Points, in no order, along strands that fork, close into loops and pass close to each other.
Points whose rows are less than 45.5 apart are linked; no others are.
k366: [  8 -10  35  -8   0 -14  -6  -5  16 -28 -21   3   8 -21  15  -5  14   9
  -3  -8  34]
k343: [-10  -2  -7 -18 -20   5  11   0 -12  17  -8   2  -4  -3 -14  -4   2  -6
   7  22  -7]
k774: [  6  -6 -18  -6   5  -6   5 -17  24 -18 -23 -21 -12  -1  -6   0  11   1
  40  12  12]
k732: [  0   1   6 -15   0  -3   5 -17  12  -6  -8  -3  15 -10   5  14  13  27
  11   0   7]
k898: [-13 -16  -5   8   1  13 -22  19 -24 -11  -3   2 -25  12  -3   7   8 -26
  -6  21  -7]
k507: [ -2   1 -12   1   4 -15 -21  -3  21  -9 -27  10   5 -10  12 -21   6 -15
   9 -15  18]
k854: [  3  -2 -11 -24  -8  11  21  -7 -21  17   3 -18  -2  -7   2  -3  -5  -1
  16  31  -9]
k547: [ 14  -3  10   3   3 -11 -14   8  12 -14  -6   3  17 -10  11 -10   7  18
 -11 -16  11]
k556: [ 17 -15  19 -26 -10  -5   6  19  21  -4 -14  -7  15  -8 -14  -1   7  19
 -19   3   5]
k247: [ 10   2  -6   2   4 -12  18  20  -1  24  25   9  22  15 -15  16 -19   3
 -17 -20 -17]
k153: [ -3  10  -9 -17 -24   5  28  10 -10  29   6  -5  21  -2  -9   1  -8  -3
  -7  -8 -13]
k284: [ -2   0  19 -20 -17  -4   6  -9  20 -10 -25 -14  15 -11   0   3   3  23
   7   8   1]
k776: [-17  21   7  29  13   0  16 -11 -16   7  23  -4 -23   9  12   4 -18  -6
  11   7 -19]
k328: [ -2  -4  -2 -12  -2  11  24   2 -33  14  19  -2 -13  -7   0  -3 -11 -14
  10  23  -3]
k298: [  8   8 -16   1  10  -7 -20   2   6   6  -8  -6   6   1  -3 -27   1   0
   2  -2   2]
k325: [-14   4  20  24  -7  17 -11   9  -6   3   3  17   4   6  -2   4  -1 -14
 -40 -10 -10]
k138: [ 15 -11   4   4   5  -1  -5  11   1 -12   3  -6  -5   8   0  16  14  21
   5 -13  -1]
k986: [ -9   8  20  18   1   1 -23  -1   6 -13 -17  30  -6  -7   5 -21   8 -15
 -27  -9  16]
k536: [ -1 -14   6 -23 -23   6  26  -3  -2   9  -8  -7   6  -1 -13   8   3  17
  15  19  -9]
k20: [ 25  -7  20  -8  11 -11  -8  -2  13 -15   3   0   1 -16  15  10   5  25
 -11 -15  17]
k823: [  3 -12   6  -3   6   2  12   2  -9 -18   2 -17 -18   2  -4  26  12  22
  13   3   7]
k218: [  2   8 -20  -4  11   5  10 -13  -6   4   8 -22   7   5  11   1  -7  17
  24   6  -5]
k267: [  3  -3  16 -16 -19 -10  -3  -4  31  -7 -35  -4  17 -17 -12 -12   8  13
   1  17  22]
k580: [-29   8  13  24  -8  14  -8  -5 -14   0  -4  13  -5   8  11   3  -2 -15
 -15  -5  -1]
k956: [ 22   3 -15 -19  11   3   0   7  12   8   8 -18  29  13   4  27  -7  22
 -12   0 -12]
k299: [-12  -2  -2  -2 -14  -9   2 -17  21 -12 -27   3   3 -10   6  -5   7 -17
  35  -4  18]
k638: [ -2 -16  12  -2 -19   0  -6   3   4 -16 -15   0  -5 -10   1   3  20  -3
  17   9   8]
k194: [-14  -8  -7  18  -3  14 -30  21  -5  -7  -6  14 -14  14  -4 -11   5 -28
 -14   9  -4]
k415: [ 14  13  -8  -4  20   2  -3  -3  18   8  11 -19  24  14  19  20 -22  24
   0 -18 -15]
k632: [ 10 -16 -17 -22   6  -2  18  10  -6  13  10 -11   7  10 -17  12   2  20
   5   6  -7]
k175: [ 13   5   8 -17 -11   3   8  -7  14   4   0   6  26  -3  13   6 -10  22
 -23 -18  -7]
k417: [-19  18  -5  26  -6  -2 -20  -1   3  17  -6  14 -21   1  -5 -22  -8 -27
  -3 -10  -9]
k947: [ 19 -15  -6 -11   0 -10   8  11  -1  13  23  14   8  15 -15  34  -7   6
 -17 -18 -16]
k447: [ 13 -13 -18 -16   1   1   7   0   0   3  -1 -17 -11  -4 -13   2  13  16
  16  15  -4]
k461: [  4   3 -26   1  20  -5  -4 -21   4 -16   1 -15 -19   9  -6   4  13   3
  35   8  10]
k730: [-12  23  18  25  -4  -3  -1 -10   3  11   3  13   2  -8  -4 -14  -8   1
 -41 -20   3]
k181: [ 18  10 -16 -18  11   9   6  -4  20 -15 -11 -33  19   5  -6  16  14  18
  15  14   1]
k703: [ 18 -11 -17 -33  -3  -9  36  14  -6  22  13  -4  24  13 -14  26  -5   6
   0   9  -4]
k566: [ -5  14  11  24   9   7  23  10  -5  24  33  -2 -15  11   5   7 -27  -1
   0   3 -28]
k155: [ 19  -7 -13 -15  30  -3  25 -12 -15   3  31 -19  -7 -12  -4  -8 -12  -5
   6  23  -8]
k83: [-17  26  12  36  -4   2 -22  -1   0  12 -12  15  -5  -6  -6 -21  -7 -12
 -28 -14  -8]
k26: [  4  12 -12   6   7   1   5  -2   2  11  14 -15   9  10   5   7 -15  26
   3  -6 -16]
k999: [ -6 -17  14   4  -9  -8 -22  10  10 -17 -24  13 -13 -17   6   2  22 -17
   4   0  20]
k348: [-16   3 -12   7   0  -4  -7 -11  11  -7 -11  14   9  -8  10  -4   7 -22
  21 -14  16]
k121: [  8 -14   6  13  10   0 -10  19  -6 -12   3   2  -7   5  -3  -5   7   1
  -5  -9  -6]
k87: [ 21  -9 -13  -9  26   0  21 -18  -7 -14  26 -28 -17   2  -2   4  -9  14
  19  20   0]
k985: [ -6 -14   4  -4  -9   7   4  -5 -10 -19  -3  -8 -16  -5   0  16  10   2
  28  18   5]
k627: [-15  -2 -11  -5 -18  10  -3  -8 -19  15 -15   4  -7  -8   0 -17   7 -13
   6   5   4]
k208: [  2   9  -8 -20 -16   7  15   3  -7  25  -3  -9  30 -11 -11 -15  -1  10
 -22  -6   2]
k361: [-26   8   6  34   9  -5 -15 -14  11 -10   6  26  -7  13   3  -1   6 -18
  11 -14   3]
k743: [ 17 -14  35  -9   0  -9  -4   5   6 -19  -9   5  -5 -22   0   4  20  22
  -8  -6  22]
k253: [ -5   0  -2  -2 -25   3  -7 -12  -2   4 -28   6   0 -19   2 -27   7 -14
  -7  -5   6]
k546: [ -1 -10  23   5  -5   0 -22  -1   5 -26 -23  18  -8 -20  13 -15   6 -16
 -19   0  28]
k99: [  3 -11  -9   7  -6   2 -18  27 -11  -1   2  10  -8   4  -2 -13   2 -19
  -9  -7 -10]
k232: [-24  10   3  32  21  10 -16  -3  -3  -4  13  12 -27  22   3   5  -6 -20
   6  15  -9]
k82: [-13  12 -19   4  -6   8  -7 -20 -12  12   0   9 -16  -3   7 -16  -7 -20
  18   9   1]
k341: [-13   5   4  20  11   8  -7 -13 -10  -9  19   8 -21  14  -2  20   9  -9
   2   4  -8]
k272: [  9  -8 -26   5  28  -3 -15 -11  -4 -10   9   0 -41   9  -6  -8  -8 -14
  16  14  -2]
k105: [-21   5  21  34   4  -3 -20  -7  12 -20  -6  28  -7   0   2  -3  11 -29
 -13 -16  15]
k162: [  9  -8  14   5   0  -1  -1   3  -5   6  23  15   3  15  -2  22  -5  12
 -25 -24 -22]
k827: [  2  11   6   9   5  -8 -15  -7  10 -12 -20   5   9 -12  11 -22  -3  -1
  -7 -20  18]
k158: [ -6   3  -4  20  21  -2  -4 -24   0 -17  14   3 -24  11   2   7   7  -7
  28   7   3]
k482: [ -4  -7   1  -6 -12  11  12  16 -24   7  10   0   2   6  -1  15  -2   3
  -4  -4  -8]
k529: [ 12   2 -18 -26   4  -2  -3   9   9   0 -15 -28  12   4 -11   0  14  26
  13  14  -4]
k204: [ 15  -6  16   1  -6  -4  -8   4   7   6  11  17  19  -3  12   8 -16  15
 -34 -30  -9]
k659: [  1   2   9  -4 -10   3   1 -15   0   1   4   5  21   3  15  13  -1  13
  -1 -10  -1]
k555: [-11  14  18  18 -10   8   3  12 -10  10  10   5   8  -6   7  -8  -8  -4
 -32 -20  -6]
k949: [-23   6  15  28  -7   4  -3 -13  -2  -4  12  17   3   4  20   8  -2   5
  -5 -15  -4]
k788: [ -9   9  -1  11  12  11  13  -1 -30  14  29  -5 -23   0   9  -2 -25 -14
   2  21  -7]
k961: [ -7  -6  -2  -7  -1  -7   8 -11  20 -23 -23 -17   9  -3   5   5  12   3
  39  -4  23]
k887: [  2  -3 -25   3  12   1 -19   6  -8   2   8   9 -31  10   0  -9 -11 -34
   7  15 -11]
k413: [ 17  -9  13 -18  -5 -12  -1  18  -3  -8  -8   0  14 -10  -7 -15   5  13
 -20  -6  12]
k925: [-11  19  -8  18  -3  -1 -12   1  -1  19   8  12   2   9  -8 -15  -2  -5
  -3  -6 -12]
k275: [  3  -8   8 -10   4 -22  -4   3  30 -31 -24 -13   4 -10   3  -1  14  -3
  23  -5  38]
k525: [ -4   3   0  -6 -22   8  19  16 -20  24  22  11  10   8  -2   9  -4 -13
 -19 -11  -7]
k512: [  3   2  -5 -10 -17   7   5   1   1  14 -22  -7  15 -18  -8 -29  -2   0
 -21  -4   0]
k715: [-16   4  -9  27  14   4 -20   7   0   2  10  16 -39  15   2  -6 -16 -36
   7  26 -20]
k678: [  6  -7   8 -28 -22   0  22  19  18  11 -14 -10  19  -2 -23   6   0  20
  -3  14  -5]
k248: [  9   8  -6  -1  22  -3  18  -7 -31  13  44  -9 -10  -8  -3  -7 -28 -12
  -4  24  -9]
k473: [ -2  10 -17  -8   5   1  -4  -1  -7   2  -7 -11  10  12   3 -15   4  10
  16   0   2]
k706: [ 14   0 -26 -19  10  -6  27  18 -10  25  18   0  25  21  -4  17 -17   1
 -12  -9 -12]

A piece is all that can be reached along the links. How many separate loops has the piece of each point below (a circle has one, a figure eight two, a Y none), and how many tips (points with one link)?
k26: loops 0, tips 2
k20: loops 0, tips 7
k138: loops 0, tips 2
k555: loops 0, tips 2
k732: loops 0, tips 2

A fork is a point with three links, a tip a point with one. Leave the first point through the second and follow the links. Name the first fork or tip that comes.
k546 / k999: k898
k194 / k99: k361
k284 / k732: k181
k706 / k247: k267
